A landscape with many valleys, sampled at points; each row gives a point and its height.
A ball rolls from a point to the lowest of its 2 nearest points, and stops where none of them is lower. Distance is the straight distance between rows; heights are no part of it.
zake: [163 168 105 121 101 58 78 158 117 93 139 121 124 111 112 115 144 154 149 72 127 164 127 181 170 116 119 90 160 137 121 182 128]  h=63.3
gagur: [113 93 154 100 79 138 125 123 144 129 149 100 171 100 177 154 155 111 160 132 132 146 201 154 152 119 137 144 130 123 147 164 87]  h=33.3
pap: [78 172 144 101 157 91 146 147 153 81 141 149 73 154 144 100 137 86 97 73 142 157 105 101 135 116 159 94 166 147 133 131 171]  h=40.9
kozi: [147 130 130 108 131 150 83 115 94 118 105 75 169 117 161 87 89 181 137 110 126 119 136 132 139 134 127 100 93 139 142 133 121]  h=61.6
guv: [163 126 131 147 111 97 159 110 143 119 145 108 48 158 118 79 102 107 75 150 149 121 127 106 117 124 67 137 69 124 80 110 159]  h=50.8
Fiti: [141 141 113 165 117 71 135 122 182 137 130 94 138 78 103 139 135 106 135 160 145 107 110 191 200 129 110 114 161 124 104 145 101]  h=47.3
lin: [119 163 103 72 80 140 77 144 106 94 133 123 92 133 164 94 175 146 138 117 122 158 148 159 148 112 145 62 183 96 140 138 124]  h=61.1
Ferif: [111 135 117 170 141 164 130 138 183 152 123 124 134 141 144 158 141 139 202 94 142 143 157 134 116 107 170 146 128 95 169 128 174]  h=22.6
zeg: [120 144 132 115 117 110 120 112 174 146 129 102 130 78 123 85 148 84 141 127 121 128 113 160 188 155 138 95 163 132 113 134 124]  h=53.6
fogis: [108 93 156 71 107 111 111 130 147 154 129 86 177 116 153 101 144 107 55 163 118 114 109 168 185 128 149 108 133 148 148 141 104]  h=17.7
Bukof: [169 125 144 130 140 114 76 129 156 147 104 96 136 138 100 88 130 132 95 167 125 109 138 118 120 118 88 134 104 141 100 155 131]  h=59.5
vufi: [142 118 156 109 108 97 174 111 147 199 163 167 133 105 163 118 148 101 132 108 71 125 121 114 149 131 158 80 114 144 91 145 128]  h=73.6
rotuz: [119 147 132 91 99 85 115 103 111 111 89 99 153 105 71 134 119 146 113 108 145 125 147 158 141 149 117 108 173 121 119 128 81]  h=43.2
deri: [151 71 167 142 142 151 127 106 134 148 118 139 69 112 177 101 115 116 92 168 136 160 134 98 106 135 126 154 120 150 136 124 157]  h=18.7
fano: [112 159 122 173 154 132 144 116 180 135 111 108 76 158 137 138 130 102 128 158 142 128 150 86 66 114 112 145 134 95 114 97 172]  h=52.6
Rarim: [165 119 113 165 109 64 133 125 178 146 114 73 152 90 92 145 147 125 118 181 134 127 162 178 148 83 79 118 139 113 89 167 102]  h=40.6
vaz: [101 160 145 57 103 106 124 165 109 74 113 117 147 108 85 128 138 108 113 111 155 130 144 155 124 156 162 104 201 143 125 141 80]  h=38.4
Ripa: [161 113 169 131 141 113 136 144 157 145 92 110 132 164 108 96 133 113 78 167 147 75 135 98 93 170 122 116 166 104 114 121 141]  h=67.1
Sutas: [77 117 151 101 169 125 142 104 124 111 136 120 93 96 150 127 83 89 114 98 166 150 101 152 144 169 152 150 173 160 169 96 141]  h=30.5
rif: [139 117 145 162 117 99 139 125 181 139 132 100 134 114 107 142 110 123 147 112 170 144 119 164 141 144 145 164 131 138 145 139 132]  h=41.5
pabav: [104 123 145 162 140 136 145 163 155 77 87 145 94 147 93 129 163 106 110 168 133 141 124 132 79 103 120 153 173 82 134 100 148]  h=52.7
lita: [97 172 102 90 157 158 114 147 103 78 98 111 110 149 92 112 99 124 105 114 122 150 114 107 98 119 115 112 199 132 138 104 140]  h=30.2
veno: [131 165 97 129 145 95 121 107 104 113 164 109 139 100 138 117 104 99 137 146 157 102 149 153 174 131 70 153 82 185 73 173 93]  h=46.6
peb: [96 136 147 89 95 81 109 128 150 146 130 87 175 150 115 107 162 113 91 138 138 86 94 175 190 142 111 100 132 125 118 120 135]  h=9.6
pev: [127 85 172 97 138 134 128 140 129 107 118 98 107 125 138 69 108 104 53 117 113 166 102 103 139 118 130 118 113 161 149 125 115]  h=31.9
bibe: [178 169 86 203 142 74 96 126 175 127 145 106 122 104 101 136 118 143 145 172 162 129 103 159 158 103 128 187 87 129 105 157 126]  h=52.9
mepin: [140 152 141 152 132 141 124 105 148 134 134 93 97 130 169 65 96 152 113 146 115 151 122 97 139 105 132 149 70 132 159 63 157]  h=49.4
lusas: [101 144 130 98 148 112 162 76 150 137 109 146 112 138 131 152 122 119 113 100 159 115 145 81 117 140 151 88 165 126 129 100 154]  h=12.5
Kol: [175 96 115 122 112 134 98 106 96 146 104 146 193 88 109 144 129 194 151 148 115 110 112 172 139 142 133 113 145 127 122 151 105]  h=57.4
Gok: [144 106 130 195 102 107 129 130 129 157 128 134 124 117 113 177 148 135 208 143 165 114 165 179 58 158 122 158 103 101 102 140 121]  h=62.3
zator: [140 77 142 118 117 183 113 107 83 145 129 162 171 87 128 140 110 150 184 141 91 113 146 166 130 144 164 140 107 133 125 154 116]  h=58.5
kupod: [140 155 114 181 147 144 164 126 156 163 136 144 113 141 93 162 110 138 141 116 83 138 98 65 83 107 127 139 89 121 111 116 135]  h=76.1
bub: [115 134 102 138 169 123 134 150 150 118 91 107 159 126 123 146 117 120 71 168 155 111 75 111 177 120 154 132 157 119 168 115 134]  h=30.3
Zivu: [118 156 145 91 110 116 145 150 118 130 139 135 119 117 100 151 152 88 149 108 156 142 143 143 119 173 185 146 222 127 149 109 89]  h=34.0
Nuso: [105 139 154 124 178 114 171 163 116 163 174 146 95 135 168 144 104 100 127 67 146 129 83 119 130 152 177 114 166 145 185 106 141]  h=75.8
zuf: [112 161 146 97 124 88 106 149 139 130 134 108 128 158 155 72 140 113 59 111 129 120 68 103 175 126 146 92 103 139 139 141 135]  h=20.9
mileg: [121 88 108 125 98 122 128 110 137 98 136 127 123 162 122 186 101 157 130 115 177 138 157 140 124 114 80 146 112 123 155 149 131]  h=36.2
duzad: [116 192 162 126 129 55 128 170 142 99 144 122 100 182 125 109 155 101 76 107 152 129 92 86 154 117 127 114 145 132 146 148 153]  h=33.0
duzes: [131 119 130 164 120 127 114 148 148 125 105 160 90 157 140 142 212 95 108 179 136 136 111 120 103 122 126 141 142 100 117 116 148]  h=49.2
duku: [104 131 123 139 126 138 112 120 120 65 122 97 140 114 143 117 130 110 128 161 138 120 168 125 164 91 119 184 55 143 123 138 118]  h=39.5
dudoz: [178 140 108 120 143 72 98 130 109 175 139 122 191 122 108 147 138 132 84 172 129 107 138 141 119 103 56 130 150 155 86 181 88]  h=31.5
Temet: [138 144 139 119 118 141 115 112 156 120 109 112 135 116 150 125 155 128 161 106 135 145 194 89 112 99 152 113 124 123 112 149 130]  h=62.8
buref: [114 129 111 106 75 169 100 141 159 126 157 137 137 167 117 160 165 134 154 91 103 159 125 142 147 113 125 123 131 108 152 144 132]  h=64.3
fanud: [150 131 86 100 113 90 93 148 74 97 115 144 145 99 101 104 140 165 110 124 121 153 113 180 168 112 94 70 162 148 103 179 115]  h=61.2
nisub: [159 103 153 131 122 116 110 84 179 160 120 131 164 70 87 143 110 123 156 140 139 136 158 164 140 133 169 195 116 144 127 146 112]  h=45.6
lunol: [133 150 126 159 108 83 133 156 111 105 150 116 71 162 101 89 116 117 84 136 151 119 90 136 155 131 63 113 99 114 103 99 143]  h=49.6
Fet: [157 131 99 145 146 141 61 109 148 117 91 164 97 129 125 128 176 114 97 172 134 163 109 127 128 119 119 156 158 129 119 142 154]  h=45.4
vuzu: [103 146 127 131 92 115 166 145 126 123 146 167 109 178 118 169 191 92 105 152 138 105 102 109 131 134 127 121 129 92 113 104 140]  h=52.4
kar: [100 117 145 59 126 129 151 134 146 152 124 147 154 119 115 172 158 106 141 96 163 135 167 135 132 143 202 136 187 134 149 153 98]  h=30.1
Lelo: [59 177 135 85 154 127 124 134 107 105 156 162 79 138 164 121 143 104 158 60 158 147 128 135 120 137 170 119 131 140 141 119 169]  h=44.5
babeb: [102 123 161 138 98 136 182 133 161 157 120 109 162 161 80 161 147 122 162 118 136 82 162 116 101 147 144 143 109 80 142 103 117]  h=62.9
Suzo: [133 60 176 131 155 172 167 131 114 157 124 163 85 111 132 113 113 113 128 117 111 157 137 108 91 138 149 133 138 118 140 127 140]  h=13.1
Vafos: [137 115 158 116 91 105 101 134 154 162 144 99 186 122 105 86 173 117 115 181 108 95 112 200 151 140 103 142 123 115 97 140 121]  h=17.6
labas: [116 131 123 96 104 102 134 126 103 107 147 86 149 123 125 129 74 152 143 63 130 131 106 163 160 152 116 67 133 143 134 139 104]  h=68.8
toger: [141 113 134 66 157 117 102 100 105 140 115 125 155 97 94 102 104 158 48 140 71 115 146 88 158 94 103 54 108 155 101 147 93]  h=35.3
roli: [105 142 129 116 130 154 151 143 112 110 129 115 109 125 102 120 102 129 135 99 106 178 145 127 77 129 124 127 197 125 156 95 108]  h=24.1
Tasu: [94 151 144 128 129 130 196 150 138 132 134 160 124 126 79 140 160 98 117 114 100 149 77 106 119 131 169 130 161 123 136 97 110]  h=59.0
gam: [167 111 123 156 111 140 177 95 118 169 143 155 83 116 106 126 91 117 137 109 74 114 97 118 120 157 120 92 88 112 66 98 144]  h=69.0
Zor: [86 102 126 102 111 150 184 145 122 140 148 186 85 179 115 173 162 111 137 92 130 136 123 123 109 130 136 109 129 103 135 133 135]  h=54.8
zeri: [108 167 120 137 119 128 127 127 134 125 190 88 87 116 173 125 129 84 152 109 154 139 147 125 161 135 113 167 88 182 137 133 107]  h=73.9
nabi: [140 154 150 145 117 137 127 120 114 158 122 107 113 153 188 102 128 159 135 112 140 122 156 79 99 135 141 134 86 116 146 77 146]  h=52.8
gemu: [145 137 85 163 173 145 108 113 94 105 121 124 105 124 141 123 73 120 134 133 154 116 93 128 143 139 71 125 121 158 116 160 149]  h=47.1
Zug: [111 107 111 145 161 137 153 108 113 114 106 173 113 126 99 152 103 150 150 124 149 135 80 163 108 166 157 149 173 115 148 65 155]  h=34.8
mutu: [131 85 137 94 124 177 106 115 76 109 112 130 145 89 162 97 95 149 160 111 103 134 152 143 129 139 146 83 120 143 147 165 129]  h=59.7
mig: [152 118 119 187 100 132 136 149 157 157 169 92 130 133 89 184 127 136 157 157 101 123 93 156 87 137 109 184 97 111 120 115 97]  h=60.1
ludo: [117 107 134 81 117 140 109 80 123 116 116 139 122 122 104 118 125 143 86 130 103 139 147 87 137 114 119 101 120 143 113 115 111]  h=35.2
Tebil: [46 129 125 81 153 134 163 97 141 80 100 152 112 147 110 155 105 138 120 100 161 141 136 131 97 120 165 115 179 103 139 76 182]  h=18.6
vigu: [101 109 114 104 107 153 107 123 122 103 155 90 174 112 195 143 122 103 138 128 131 115 170 141 176 108 127 155 73 153 151 171 109]  h=36.1
tefem: [156 163 94 183 94 90 141 136 178 140 172 70 121 120 64 161 132 140 154 168 126 140 113 169 130 107 101 193 79 119 97 155 94]  h=57.3
fugi: [149 129 115 100 117 169 104 182 138 135 157 151 159 190 134 150 155 130 114 125 72 121 91 118 137 105 131 115 141 132 140 170 138]  h=65.8
kiz: [156 91 189 141 112 109 154 179 107 185 137 146 159 157 122 131 158 133 150 144 118 88 160 124 59 148 128 161 90 129 110 152 108]  h=66.4
Bulol: [139 96 145 138 136 169 127 102 183 179 109 123 126 126 150 144 124 155 153 128 127 153 147 116 100 121 158 130 141 113 163 114 151]  h=18.5
Goz: [124 133 107 82 62 128 104 141 145 105 131 148 120 166 132 119 198 134 148 119 108 138 133 150 149 103 136 70 153 101 114 167 156]  h=62.7
Nuda: [105 187 132 119 141 147 109 118 126 131 133 119 109 134 199 88 133 119 148 112 131 134 153 96 98 134 152 121 155 128 155 78 151]  h=55.0
Sigo: [141 99 106 131 140 170 76 131 100 92 96 173 140 127 121 188 138 138 158 124 154 135 166 151 96 125 143 177 153 108 142 147 131]  h=29.8
vunif: [152 116 144 133 117 98 109 140 133 100 115 177 167 91 116 148 161 129 133 129 119 142 181 127 127 86 142 165 110 143 100 188 96]  h=66.9
Gufog: [120 116 152 113 83 122 108 163 111 69 119 148 148 116 79 123 176 88 114 132 112 130 169 159 134 110 124 159 120 133 88 165 100]  h=68.7
Makur: [141 121 153 100 105 105 130 161 83 126 149 179 163 119 124 134 176 82 127 142 118 107 160 164 111 149 109 156 140 155 74 191 85]  h=69.5
lib: [122 107 121 128 120 154 139 132 128 138 128 135 177 101 95 200 128 149 144 127 105 132 166 114 133 99 139 152 141 123 144 143 68]  h=28.3
vagam: [177 162 96 186 155 87 103 106 141 147 120 121 121 86 156 133 129 159 139 181 175 128 108 127 132 133 130 173 126 151 127 113 119]  h=47.4
Zure: [137 117 130 183 127 101 191 99 119 168 146 133 107 105 121 136 91 132 181 103 111 102 153 111 106 136 109 115 57 123 84 132 132]  h=70.8
sab: [148 142 118 149 142 103 136 131 96 131 165 102 121 122 146 122 72 103 121 142 160 83 114 138 152 176 76 121 111 178 114 147 102]  h=51.1
Golu: [157 98 140 132 150 161 107 173 107 132 136 168 131 169 165 135 158 138 103 144 114 137 116 90 107 117 138 154 104 133 146 171 143]  h=67.5
Rit: [94 190 151 155 122 83 136 155 105 71 97 137 130 131 130 104 157 147 131 135 154 159 135 106 102 88 153 172 123 120 131 90 144]  h=52.0
luf: [115 122 148 84 114 135 116 150 111 122 168 124 138 120 119 124 90 91 138 69 124 130 107 175 143 175 122 101 160 176 127 183 107]  h=70.9
vezu: [83 157 109 123 160 165 141 161 161 112 120 103 125 148 143 142 131 93 96 131 132 115 88 116 141 123 152 121 184 102 169 78 156]  h=39.9
Mivag: [143 138 89 132 131 129 93 105 112 119 117 147 83 108 119 109 134 125 112 140 126 157 95 153 158 138 97 98 169 135 126 108 130]  h=40.7
motav: [139 82 146 154 94 122 148 142 98 98 143 118 108 171 168 139 101 152 123 126 156 126 159 120 98 127 66 137 81 118 147 103 131]  h=39.6
Mifa: [87 97 140 158 132 136 180 125 121 145 132 166 107 135 117 108 124 132 167 84 123 140 91 150 118 130 156 160 71 91 137 93 174]  h=68.6
kop: [161 111 145 145 144 169 108 132 119 112 82 139 100 128 97 96 147 144 158 160 103 99 165 117 56 140 114 115 139 80 104 110 131]  h=70.4
nobis: [141 89 99 172 132 120 116 132 134 71 95 166 126 138 124 186 126 162 122 145 167 161 137 136 92 107 111 174 133 108 143 137 142]  h=32.7
gigez: [136 148 108 151 135 72 107 99 112 119 120 135 118 78 132 156 125 139 136 127 199 143 119 151 144 162 141 159 169 167 144 99 119]  h=42.8
Feri: [73 99 145 99 137 188 169 112 106 121 128 158 130 111 96 125 101 121 167 83 123 146 115 153 144 152 164 157 107 114 154 105 152]  h=69.6
Vege: [131 102 134 109 119 140 152 102 136 126 118 167 125 98 62 159 139 130 127 137 103 147 141 111 113 117 123 138 137 121 95 121 80]  h=31.6
zusip: [127 110 107 167 129 113 117 139 161 80 109 100 122 125 126 152 118 125 149 143 172 145 135 192 128 126 114 169 142 104 155 111 162]  h=36.7
feze: [136 81 145 137 117 94 171 90 154 188 132 162 123 131 142 148 113 141 143 115 128 122 146 106 121 132 136 109 87 124 98 136 135]  h=72.1
fisa: [132 103 116 150 126 135 105 103 133 91 95 121 114 116 143 103 136 151 117 163 134 124 138 136 137 117 96 148 69 105 126 105 155]  h=43.1
tilan: [92 144 124 108 121 143 177 167 123 142 159 162 114 135 147 143 166 92 142 94 97 144 104 127 162 124 179 112 145 131 137 146 125]  h=56.7
Teb: [104 160 73 92 166 158 102 105 106 94 116 151 99 119 114 103 92 119 113 107 117 166 65 145 134 143 137 101 193 135 135 101 149]  h=36.0
geg: [132 139 126 98 91 62 104 124 122 104 159 109 91 108 118 89 123 146 115 69 125 164 87 166 180 127 112 54 154 143 127 133 124]  h=65.9
vali: [112 117 170 122 161 140 168 170 122 147 184 118 102 116 140 130 73 86 151 61 135 130 110 146 139 166 136 111 163 163 168 165 129]  h=73.2
pego: [184 121 139 135 172 124 144 82 181 192 158 88 138 125 105 103 74 133 117 177 92 94 118 110 135 122 104 144 55 167 92 180 137]  h=51.8
pif: [112 178 111 93 111 163 80 139 86 104 128 75 172 131 129 113 122 148 133 101 115 129 162 100 124 126 114 136 106 141 141 118 82]  h=64.0
rekiz: [142 80 156 131 112 128 138 138 128 142 158 124 96 118 176 117 125 98 72 152 121 165 120 117 155 123 108 147 120 167 155 138 106]  h=24.9
nodar: [147 73 160 153 129 126 135 153 112 184 143 168 161 172 98 162 126 131 159 134 134 89 111 173 67 160 117 163 77 116 113 186 133]  h=65.3
Bos: [82 171 99 127 155 164 112 104 93 89 143 143 117 102 176 141 99 90 180 73 146 142 156 139 146 130 148 129 140 156 135 128 152]  h=47.0
zafe: [153 71 145 119 95 95 114 135 124 173 154 124 148 144 156 117 143 131 87 170 121 109 118 161 150 130 81 107 117 129 106 143 117]  h=22.8
vareb: [153 113 107 125 130 89 134 108 149 166 116 150 157 128 133 162 158 160 94 170 103 90 133 77 129 101 141 78 125 116 82 149 107]  h=12.7
fiz: [115 130 132 129 118 99 132 101 125 107 159 90 130 141 171 109 119 106 128 153 153 100 181 123 162 118 72 150 37 163 97 153 123]  h=43.0
tofe: [157 83 119 147 145 146 105 114 137 154 101 163 142 108 125 176 168 173 137 186 91 106 147 83 91 102 157 102 118 88 115 136 109]  h=6.6
mirov: [99 168 119 105 128 175 72 105 139 101 103 119 111 94 197 85 166 106 152 120 113 167 158 133 145 120 164 131 156 127 136 98 154]  h=57.2
lemu: [107 132 96 136 173 160 132 116 105 111 137 144 81 140 140 121 51 107 125 103 136 127 85 143 117 155 98 109 156 145 144 106 173]  h=41.1
betir: [164 99 132 158 105 128 125 100 173 139 144 97 91 133 133 70 107 164 127 148 107 155 120 141 147 120 106 140 59 129 123 117 152]  h=46.1
kipi: [138 132 80 138 122 155 103 100 121 114 119 130 127 159 80 133 89 186 114 115 87 143 106 84 126 97 94 111 89 118 144 106 140]  h=16.8
rogi: [125 143 88 163 131 148 136 138 112 122 115 120 171 112 128 157 132 145 148 163 97 72 138 103 134 109 103 100 93 106 90 136 103]  h=12.9
Tafop: [159 120 99 148 136 149 90 108 102 122 99 124 180 104 50 123 102 159 126 164 112 110 94 164 142 135 123 166 110 126 124 120 108]  h=55.1
noz: [119 112 143 92 94 144 146 119 119 140 132 152 184 109 163 178 176 152 146 144 111 133 174 110 133 101 168 122 139 116 143 133 84]  h=30.9
Zive: [129 95 131 129 154 137 135 111 144 129 98 143 149 135 158 123 135 147 71 172 133 116 81 95 162 125 162 144 101 133 163 113 146]  h=19.9
dile: [141 143 80 157 119 178 92 97 143 126 123 126 128 134 102 177 118 148 181 122 144 134 154 157 104 133 115 185 131 109 140 106 134]  h=26.4
nakef: [128 53 145 106 152 145 150 112 126 117 88 173 118 158 132 115 123 154 72 150 128 113 106 93 132 121 164 80 136 108 144 122 167]  h=13.4
Busip: [155 137 121 102 123 75 105 124 88 189 166 138 191 154 169 131 141 144 79 158 110 78 122 143 141 127 67 100 128 152 97 145 121]  h=26.8
tibu: [87 108 134 110 163 121 143 106 165 89 100 109 116 132 128 134 65 132 100 102 180 167 117 140 105 121 148 150 170 147 171 94 166]  h=24.2
peza: [141 173 117 130 108 100 128 149 91 123 147 101 124 137 131 104 100 173 99 84 118 122 83 101 156 120 127 98 123 130 148 78 124]  h=33.4
Daf: [106 129 111 108 142 147 131 100 161 179 116 163 146 116 148 195 167 126 183 107 159 135 161 123 133 131 191 153 145 111 153 147 137]  h=26.5
Riv: [110 135 140 82 126 122 92 114 114 143 115 110 137 101 161 89 153 110 76 144 149 127 82 132 178 150 155 129 125 172 125 135 117]  h=8.3
kabo: [93 166 116 95 136 99 93 119 97 89 127 106 117 111 142 127 106 116 114 104 189 128 100 139 143 153 138 123 174 145 160 90 114]  h=37.2
Bedav: [69 157 145 114 134 135 156 128 121 149 165 131 115 124 118 152 104 126 190 43 143 155 123 137 139 154 181 164 114 138 160 84 136]  h=70.7
kagop: [162 116 120 169 119 119 159 142 108 116 152 90 73 170 167 109 73 107 94 129 142 90 160 94 117 134 64 128 92 115 105 101 151]  h=44.6
vasod: [139 101 127 124 159 157 173 152 110 118 102 157 121 131 150 108 125 122 113 143 108 107 121 113 110 142 144 98 150 111 121 123 145]  h=7.3
muv: [75 167 155 126 130 107 136 101 144 129 167 119 92 123 138 120 121 95 171 73 181 152 157 137 132 153 145 189 78 152 136 91 143]  h=71.9
tibug: [133 165 116 118 115 168 105 155 88 118 105 99 144 146 120 130 159 160 131 139 118 114 151 92 94 128 125 124 166 116 160 90 92]  h=66.2
dekam: [138 121 130 64 138 76 112 110 100 159 144 155 195 128 139 107 123 161 54 143 108 118 111 116 152 93 122 82 123 172 104 160 110]  h=30.7
Banov: [143 141 106 161 124 167 137 140 119 145 130 132 111 161 127 146 117 148 178 99 93 132 135 84 81 111 117 106 132 102 137 116 146]  h=74.2
kab: [127 145 118 91 83 129 111 136 121 139 140 126 145 89 118 111 192 97 141 143 102 130 133 181 168 157 130 103 195 124 95 144 85]  h=57.5
Kopil: [140 119 155 97 130 129 164 119 131 164 129 120 149 100 137 85 110 128 156 91 86 134 134 126 139 145 157 73 143 154 103 155 110]  h=75.1
rur: [139 88 126 174 155 140 156 141 112 135 91 167 126 125 166 127 159 147 135 176 92 109 118 98 93 114 165 114 97 91 108 121 149]  h=1.0
Tes: [159 78 129 193 145 129 139 137 98 162 107 154 113 149 128 154 112 147 177 132 154 90 132 146 52 164 119 157 82 92 110 137 147]  h=63.9
gubu: [125 162 91 158 150 139 163 88 136 146 138 112 115 109 119 140 89 124 139 141 117 92 112 107 152 149 90 120 113 120 126 78 98]  h=32.1
zub: [108 120 144 117 137 160 134 133 93 79 92 161 123 154 118 111 130 159 151 118 141 108 163 126 62 139 129 147 132 96 127 93 145]  h=69.2
zefe: [138 111 126 162 133 128 119 162 128 112 116 161 135 132 194 143 170 143 147 129 137 151 127 118 140 106 169 137 115 120 158 167 160]  h=69.1
fem: [118 157 117 106 141 125 118 111 137 114 128 153 141 165 125 155 117 157 144 73 145 128 123 98 122 129 155 110 131 143 153 137 153]  h=5.2
Risug: [106 137 105 95 95 167 86 120 112 133 150 124 111 124 230 118 169 118 145 119 131 148 135 146 163 137 153 88 155 130 154 128 142]  h=59.1
zadab: [101 136 136 111 100 140 160 156 128 124 117 135 136 153 77 135 163 136 144 119 113 112 109 137 89 157 167 120 149 76 146 89 127]  h=61.0
Soti: [161 119 113 98 99 94 126 150 110 128 160 166 169 112 117 131 153 129 130 128 97 137 110 198 155 123 122 93 184 146 97 185 98]  h=59.4
Nom: [125 148 110 106 144 197 90 108 131 91 108 140 128 174 99 113 116 149 148 78 106 134 125 106 115 115 129 126 99 129 145 133 168]  h=10.5
midon: [114 192 163 143 129 96 139 147 107 78 115 67 111 127 131 78 102 130 89 130 157 139 136 101 116 108 114 153 120 135 144 74 131]  h=47.5
buba: [196 125 133 134 138 123 104 104 129 180 147 98 171 139 73 110 87 160 100 168 103 93 113 129 118 115 74 130 84 140 106 147 117]  h=55.5
mefo: [125 69 155 127 115 159 162 153 96 167 146 148 130 168 141 138 124 129 145 114 123 93 119 156 108 175 125 126 106 103 145 141 147]  h=66.5
Sokit: [128 190 137 156 141 95 113 121 184 134 108 102 111 158 123 128 142 121 138 119 154 128 159 86 131 96 112 129 122 106 123 144 151]  h=58.2
kuz: [127 160 130 130 106 104 152 166 67 141 174 149 129 146 146 115 126 110 119 98 102 91 86 110 161 150 119 97 105 143 115 105 113]  h=39.2
Vavo: [116 173 86 112 125 147 133 118 126 115 126 82 141 136 112 120 90 164 121 89 93 143 121 88 154 95 114 70 129 109 148 108 125]  h=25.3
dok: [126 128 145 115 145 92 111 152 115 84 93 84 110 144 166 84 106 141 44 133 154 153 117 94 134 96 123 115 119 145 164 110 135]  h=39.7
magab: [141 124 185 120 109 105 103 137 155 137 77 120 146 147 107 88 163 138 91 157 150 120 147 107 105 140 146 150 140 135 134 122 114]  h=63.6
Befef: [94 136 92 124 150 165 134 117 77 94 133 144 152 101 149 141 113 106 137 119 137 115 101 127 166 143 150 135 120 145 134 122 116]  h=49.7
Tera: [158 125 132 127 152 148 122 102 163 162 115 94 159 73 115 122 91 139 150 121 89 148 151 123 148 125 140 118 162 165 138 152 104]  h=77.1
zadi: [89 149 136 141 183 102 143 143 143 113 114 134 105 152 117 114 81 137 119 110 158 127 81 141 100 153 138 153 184 130 167 51 189]  h=30.6
Sudin: [149 133 94 169 135 159 109 131 110 104 112 140 86 171 134 119 148 140 145 136 108 117 117 115 66 123 88 120 121 82 98 112 168]  h=72.2
fof: [119 48 140 155 123 168 181 125 118 143 132 151 98 147 113 122 108 136 147 110 97 115 111 143 109 147 126 109 71 87 106 104 165]  h=67.6
tar: [154 88 118 151 152 190 101 91 157 142 117 123 115 106 103 145 100 144 169 143 100 139 148 126 98 120 124 149 107 113 138 137 145]  h=22.5
Zago: [121 144 136 103 131 161 112 176 100 71 85 128 150 149 126 97 163 142 141 160 152 116 153 141 87 139 155 139 182 97 148 105 121]  h=68.0
pupeg: [141 115 158 142 132 131 158 192 63 136 147 155 155 144 140 124 142 105 141 150 130 100 146 116 99 149 117 146 112 147 112 154 80]  h=67.9
Dol: [156 85 125 128 134 75 124 103 157 130 136 121 172 120 95 158 128 135 101 174 129 116 167 152 116 85 76 149 102 143 88 183 110]  h=35.7
gavuv: [159 129 138 154 128 118 116 130 173 151 123 151 112 108 125 153 163 121 156 120 120 176 157 100 98 84 141 154 126 139 105 164 126]  h=65.0
Tarib: [123 131 88 119 149 173 123 109 87 100 97 131 163 75 79 141 115 145 128 139 93 140 104 133 160 115 141 154 142 139 140 103 88]  h=52.5
Fakel: [142 147 78 187 167 142 142 119 158 148 131 98 135 103 144 141 93 127 158 160 127 84 112 113 159 115 101 105 78 114 109 148 144]  h=22.2
zaf: [126 115 137 136 144 178 131 124 161 125 123 118 81 157 128 107 129 96 98 141 92 142 151 73 85 99 100 124 143 112 125 91 152]  h=48.5
kolif: [100 127 142 115 122 179 146 143 177 139 139 108 106 167 164 124 157 78 100 130 117 123 135 88 139 119 140 110 144 111 160 112 142]  h=44.8
favun: [137 165 129 157 92 90 140 149 86 119 164 142 92 117 134 94 153 108 126 131 122 137 106 135 152 147 94 145 99 148 116 103 103]  h=43.4
nim: [149 151 108 161 136 143 144 172 128 153 131 100 171 123 114 170 129 136 121 175 100 112 150 79 113 92 106 146 126 122 124 138 58]  h=21.7
gan: [134 100 148 142 136 163 164 168 73 140 146 136 81 133 155 124 88 116 131 114 123 168 135 109 83 152 114 139 155 143 153 106 109]  h=18.3
gifev: [151 120 131 140 147 108 118 74 168 183 137 130 172 89 110 137 104 140 141 176 114 126 128 111 135 108 137 155 73 155 96 162 114]  h=48.6
Dek: [112 182 126 141 145 86 132 135 155 117 109 116 147 119 121 124 151 107 135 129 153 113 133 114 162 127 131 96 169 120 106 138 132]  h=59.2

For each start below, name the point where the ball stops.
Banov: Riv
Ripa: Bulol
magab: Bulol
Kol: Riv

Call two points neighbours if one is among the 2 nearest of the other. Go from one point of each pair to the other, from neighbour to neighbour, staying as low as possible. Name the highest point that can't be avoided.
peb, lib: toger
Riv, peb: fogis
Bulol, tibu: guv
